Points on a hilly landscape, in no order, each with its height.
A ball rolls from a point to the lowest of its 3 nearest points, and stops where none of them is lower. Distance is the straight distance between rows; heights are no part of it.
J253: [ 96 139  93  99 108 135 107 144 122  63 127 100 167 138 101 125 176 115
 142 124  94  88 146 129 155 182  60 145 144  68  93]  height 367
J275: [ 99 110  67  93 117 129 135 173 141  32 139  59 136 139  80 141 171  98
 174 101 107  94 193 132 204 160  73 123 108  82  74]  height 374
J272: [ 83 177 125 130 126 153  70 140  92  76 131 135 168 162 163 115 201 148
 101 151  87 119  79 123  73 153  64 147 123  49 114]  height 568
J590: [110 122  95 102 104 138 122 126 145  76 124 105 161 107  97 148 171 116
 134 109  96  98 149 140 183 170 111 137 145  81 106]  height 437
J65: [138 132 167 138 151 106 128 108 115 167 128 153  96 153 168 100 125 152
 120 143 138 149 127 123  75 108 118 127 110 158 151]  height 133
J99: [114 143 126 154 137  90 159 149 108 136 132 104 121 156 116 110 135 145
 151 136 127 124 110 167 107 112  84 162 144 149 121]  height 363
J61: [114  91  96  89 113 148 149 125 166  70 150  61 145  85  61 172 180 109
 138  99 124 130 182 158 216 168 185  93 129  88  92]  height 371
J968: [115 143 123 152 132  93 168 172 117 136 136  97 119 146  92 124  97 132
 152 131 135 121 122 167 136 107 106 149 144 163 110]  height 316
J506: [146 112 150 128 122 168 102  89 177 159  95 174 154 112 137 137 135 114
 106 121 130 135 139 107 131 110 182 119 111 106 159]  height 254
J774: [153 142 124 103 117 178  68  73 137 132  82 177 177 118 131 121 199 124
  80 135  89 151 106 134  87 122 174  69 115 111 172]  height 448
J890: [123 153 116 168 160  76 203 150  98 139 107 118  84 136 145 114  41 138
 150 126 149 122 109 112 136 114 102 121 141 166 104]  height 447
J926: [125 169 125 187 163  80 173 135  99 143 107 139  91 148 166 101  95 164
 142 122 140 118 102 140  98 112  73 123 131 151 115]  height 486
J976: [109 124 121 120 111 121 104 131 120 115 126 122 162 130 132 129 175 124
 129 131 108 103 104 124 116 136  85 174 125  94 126]  height 345
J925: [111 138  99 162 157  73 210 190  86 136 108  95  77 133 134 130  29 133
 160 123 144 131 115  97 162 113 112 128 138 182  95]  height 536
J791: [129 105 115 119 109 148 131 102 176 130 110 128 165  72  95 160 144  99
 125 105 124 135 148 131 176 143 174 124 133 108 127]  height 431
J629: [140 176 122 192 180  86 150 131  80 139 101 161  70 139 200  97  66 166
 148 116 138 117  90 101  91 114  57 109 118 157 118]  height 56
J427: [111 120 103 103 111 114 115 155 117  97 139  95 156 139  98 131 165 119
 159 126 109 103 124 138 147 145  73 175 140 119 113]  height 637
J561: [151 129 157 145 148 124 171 111 125 160 150 136  66 133 140 128  45 128
 134 147 185 131 146 121 114 108 155 111 154 168 143]  height 440
J351: [ 89 163 106 122 110 137  85 135 106  72 129 119 171 153 136 117 190 131
 122 143  87  88 111 121 101 166  52 149 143  46 106]  height 494
J251: [165 106 170 113 121 135 130  93 141 169 160 151  67 130 160 125  76 125
 128 146 192 148 153 103 109 102 181 118 140 165 161]  height 508
J598: [156 150 175 142 176 127 127  93  99 159 131 174  62 149 190  92  97 171
 118 137 138 155 132 123  72 125 127 107 128 173 155]  height 251
J259: [154 169 164 171 190 123 122 100  79 150 114 188  68 148 201  85  96 185
 118 128 126 148 118 127  64 137  94 101 122 176 145]  height 315
J717: [153 113 168 112 133 152  95  95 162 163 116 185 136 135 167 114 117 128
  99 126 132 137 131  89 109 105 177 131  95 121 162]  height 317
J613: [119  92  98 105 118 143 142 133 171  86 140  88 152  73  84 174 155 102
 140  90 121 127 169 143 211 157 157 121 124 110 104]  height 414
J704: [140 145 109 108 104 160  75  79 135 114  90 153 165 118 125 136 219 126
  93 136  86 137 100 136 104 132 161  79 130  85 158]  height 432
J729: [149 107 133 143 136 144 188 156 131 152 167  99  86 124  96 146   4 112
 139 135 202 128 157 113 161 112 181 103 144 177 129]  height 171
J707: [101 143 107 115 104 139  98 124 120  84 122 118 168 132 123 129 181 126
 127 136  94  88 117 131 133 165  75 152 145  62 114]  height 450
J923: [103 143 125 138 131 103 114 139  94 114 128 106 138 162 144 105 185 153
 136 138 121 130  91 137  82 126  62 175 129 111 127]  height 124
J495: [116 144 125 165 146  88 190 162 112 142 127 107 106 141 113 125  71 138
 144 131 143 123 116 150 136 106 110 137 145 162 104]  height 318
J58: [137 136 144 158 147 102 186 136 126 156 142 121  93 139 120 130  53 124
 143 142 168 128 141 133 123 107 133 121 147 169 125]  height 691
J16: [115  93 103  95 113 154 152 109 175  91 147  71 154  64  60 170 163 105
 134  95 123 143 177 155 218 160 200  96 126 100  95]  height 391
J721: [139 120 137 139 126 114 164 156 138 163 150 107 110 128  97 136  60 106
 148 139 163 138 151 142 136 106 143 123 140 176 127]  height 801
J502: [121 150 155 154 161 103 120 127  73 148 116 151 111 161 182  89 156 176
 110 139 121 163 102 137  52 133  81 127 102 149 144]  height 217
J496: [108 136  99 133 127 111 145 187 113  97 148  71 122 153  72 130 119 127
 177 129 119 116 129 173 155 107  97 160 143 158  96]  height 305
J52: [120 115 113 121 108 125 114 130 148 122 120 126 161 103 118 145 161 110
 130 119 111 107 124 127 152 141 116 163 130 105 125]  height 615
J640: [112 111  90  89 112 141 137 137 154  59 136  76 148 108  77 155 178 113
 141 105 102 107 183 155 208 183 137 109 137  78  91]  height 347
J897: [156 102 167 110 122 134 111 100 154 168 136 164 108 136 165 117 102 118
 115 137 162 149 144  91 105 105 169 135 112 145 158]  height 387
J494: [125 135 108 118 100 151 104  94 148 117 101 133 163 106 113 147 195 122
 114 127  94 112 123 140 141 150 145 113 141  74 139]  height 94
J567: [121 128 130 131 116 151  93 101 139 130  99 154 164 114 135 136 176 127
 110 131  95 113 102 123 116 128 133 135 118  80 145]  height 141
J505: [112 145  98 103  93 144 100 104 132  88 108 123 159 122 110 142 204 124
 121 132  90  99 129 144 138 175 121 108 160  56 123]  height 336
J443: [161 134 181 107 158 132 108  81 102 165 146 186  68 150 193  88  99 166
 102 142 141 157 133 109  77 123 165 113 119 174 164]  height 422
J357: [152 117 143 141 138 142 187 131 123 155 160 118  74 120 122 141   8 118
 134 141 202 129 146 109 144 113 176 106 158 173 140]  height 224
J596: [117 124 105 145 125 109 163 188 130 131 150  84 120 129  74 145  90 118
 164 127 144 131 133 160 160  98 129 137 135 172 107]  height 290
J715: [152  85 141 114 102 141 126 119 181 164 136 140 134  98 127 140  88  86
 129 114 169 149 155  92 151 118 176 140 132 149 138]  height 477
J809: [127  93 101 113 108 117 135 172 148 122 149  86 141 101  81 155 124  94
 162 110 130 133 143 138 176 122 122 145 123 162 114]  height 392
J562: [154 159 159 170 182 119 150 101 106 148 122 165  56 142 189 108  72 165
 129 135 148 134 125 117  88 116 109 100 130 164 140]  height 404
J201: [121 132 117 156 149 105 201 183 117 139 141  89 101 136  99 144  25 122
 147 131 161 126 137 128 163 102 146 116 133 171 103]  height 88
J102: [121 127 132 145 128  88 147 137 120 151 132 117 121 148 115 116 130 129
 144 139 137 133 119 145 101 106 101 155 136 155 129]  height 418
J689: [136 164 139 182 170  93 175 119 105 146 111 143  76 146 173 105  74 154
 136 131 149 121 117 127 103 110  94 115 133 158 126]  height 610
J719: [126 115 149 129 125 122 102 116 137 148 115 150 153 126 151 124 153 129
 107 136 113 125 105 109 105 117 122 153 104 106 143]  height 99
J45: [143  91 125 121 108 149 131 110 185 148 119 130 163  78 109 154 111  84
 127  98 146 150 159 107 175 130 175 131 132 133 129]  height 456
J83: [140  98 141 123 111 125 118 113 166 162 120 149 144 107 133 138 123  95
 126 123 143 134 138 100 132 112 146 148 120 131 142]  height 320
J806: [107 127  85 100 113 120 114 172 111  70 145  77 149 147  85 126 158 111
 182 119 103 104 143 145 162 141  66 162 132 123  96]  height 760
J855: [138 109 157 124 123 115 116 114 141 168 133 148 121 136 152 121 127 120
 120 135 142 141 133 105  97 105 135 145 109 142 147]  height 190
J550: [122 165 116 116 104 170  55 104 113  94 107 162 168 136 142 122 218 141
  88 144  73 124  82 141  82 140 130  89 130  73 139]  height 334
J626: [ 99 158 116 127 108 151  82 120 121  87 114 133 167 139 139 133 198 133
 114 140  87  97 100 127 107 157  88 135 137  53 120]  height 504
J100: [118 161 139 175 161  97 133 134  78 144 116 138 105 161 172  93 156 177
 123 132 124 144  97 156  62 126  67 135 114 142 136]  height 225
J915: [136  82 113 115 101 132 130 148 170 141 141 105 148  82  96 154 102  80
 144  98 148 148 160 113 179 124 156 134 123 161 120]  height 495
J193: [170 110 177 104 131 143 125  84 134 166 162 169  51 130 175 116  76 139
 118 148 181 151 141  96 106 102 187 119 134 166 170]  height 592
J728: [134 139 139 126 128 166  77  95 139 135  91 176 165 126 145 126 174 139
  87 136  89 124 101 126  96 121 152 110 103  89 153]  height 173
J366: [110 121  84  93 112 139 121 149 137  62 130  94 156 126  94 140 168 110
 149 109  96  95 161 140 190 180  90 138 137  82  93]  height 115
J744: [143 112 150 134 118 114 145 129 143 171 146 128 105 129 117 127  88 107
 145 141 168 146 151 124 113 106 143 130 133 167 140]  height 841
J241: [162  97 153 120 112 144 149 119 144 169 167 131  86 120 130 138  49 104
 137 140 202 143 158 107 127 113 182 119 151 172 148]  height 294
J246: [138  96 115 122 108 120 140 164 151 149 148 103 133 105  89 146  98  93
 151 119 149 144 150 132 156 115 136 136 131 174 124]  height 464
J111: [125 152 144 127 127 158  67 117 115 126 108 178 169 134 153 121 182 148
  79 142  78 123  78 133  81 128 130 120  98  88 144]  height 140
J231: [117 116  95  84 102 141 132 108 151  85 128  85 157  98  71 151 190 114
 126 116 106 124 166 160 190 180 176  96 151  79 111]  height 381
J413: [121 130 155 123 138 134  87 115 119 149 113 167 157 142 166 112 162 149
  85 137  96 131  90 110  80 119 124 142  89 106 148]  height 87
J949: [138 128 178 115 150 120  97 109 105 166 124 180 125 155 181  89 140 154
  89 142 118 156 110  97  68 122 133 136  85 141 151]  height 95
J409: [125  90 111 114 112 151 148 119 180 115 136  96 162  56  79 166 134  91
 125  88 129 146 164 133 202 152 189 114 126 124 107]  height 415
J188: [130 104 122 119 109 108 132 148 140 146 140 113 139 117  96 137 123 104
 147 127 135 133 134 133 139 118 114 157 128 157 129]  height 147
J776: [128 118 103  90  95 141 124  67 152 110 106 116 168  93  87 143 206 106
 115 125 109 135 139 141 151 147 182  86 157  83 143]  height 262
J763: [148 126 149 122 127 175  81  83 160 152  87 182 162 122 143 127 156 124
  93 129 109 136 126 116 112 114 178 105 105 103 166]  height 191
J970: [105 184 107 121 100 164  57 118 107  76 117 151 161 151 141 121 214 137
 101 144  77 111  95 133  83 159  94  95 140  45 120]  height 501
J103: [134 171 137 195 184  97 147 124  79 143 108 164  80 149 194  88 103 181
 133 124 132 128  99 138  76 124  65 110 116 157 129]  height 356
J642: [115 130 132 129 114 141  89 114 130 123 110 145 161 127 142 134 177 132
 106 135  94 106  96 123 110 131 113 153 112  81 135]  height 168
J723: [118 108  92 120 113 113 135 188 127  99 154  74 131 128  71 148 127 108
 178 116 125 120 137 156 174 112 111 156 128 161 105]  height 326
J765: [105 135 100 151 138 106 165 202 119 103 144  69 113 146  73 149  92 132
 170 122 130 117 125 167 174  91 123 147 134 160  86]  height 279
J702: [110 138 140 149 137  99 125 135  93 140 126 122 124 163 155 106 171 157
 131 140 123 137  97 143  71 120  76 159 117 132 137]  height 183
J489: [165  91 134 129 109 156 154 153 149 167 169  97 100 117  97 152  33 100
 142 125 205 145 167 114 158 111 191 102 150 182 141]  height 114
J853: [111 135 153 129 141 120  86 130  87 134 117 158 154 154 176 101 177 161
  87 143  98 145  76 115  64 128  95 147  90 107 138]  height 116
J337: [104 156 127 129 120 151  72 125 106  95 117 146 166 143 156 123 193 145
  96 144  86 111  79 131  86 141  91 146 116  58 129]  height 566
J880: [159 126 182  99 143 156  86  90 131 164 115 210 135 153 178  89 114 152
  71 131 120 142 115  87  92 119 182 125  94 133 167]  height 211
J888: [170 125 189  79 153 143  99  70 103 166 153 205  63 138 198  79  90 171
  88 140 149 160 116  96  87 128 191 119 126 179 177]  height 512
J109: [138 123 130 152 147 121 203 160 119 142 152 104  88 129 107 140   7 120
 140 136 178 130 148 112 161 113 160 107 142 175 118]  height 321
J224: [123  98  95  99 111 133 136 142 157  96 134  96 156  83  96 162 149  99
 142 101 116 117 152 137 198 153 134 142 126 116 112]  height 443
J701: [110 139 106 161 151  85 197 194 108 124 129  87 104 138 100 139  51 136
 150 125 138 120 117 143 167  99 125 136 136 167  85]  height 269

Where does a ball stop that starts at each point below?
J351 | J366
J561 | J489
J626 | J366
J502 | J413
J723 | J201
J968 | J201
J704 | J413
J970 | J413
J337 | J413
J890 | J201
J58 | J201

Call two points neighbours if one is among the 3 nearest of the other. Go from one point of each pair to the other, from neighbour to neighbour, staying as low as possible. Name the highest point that can't be avoided.
J629, J494 | J103
J494, J489 | J99
J598, J366 | J231
J201, J489 | J109
J188, J413 | J809
J413, J494 | J567
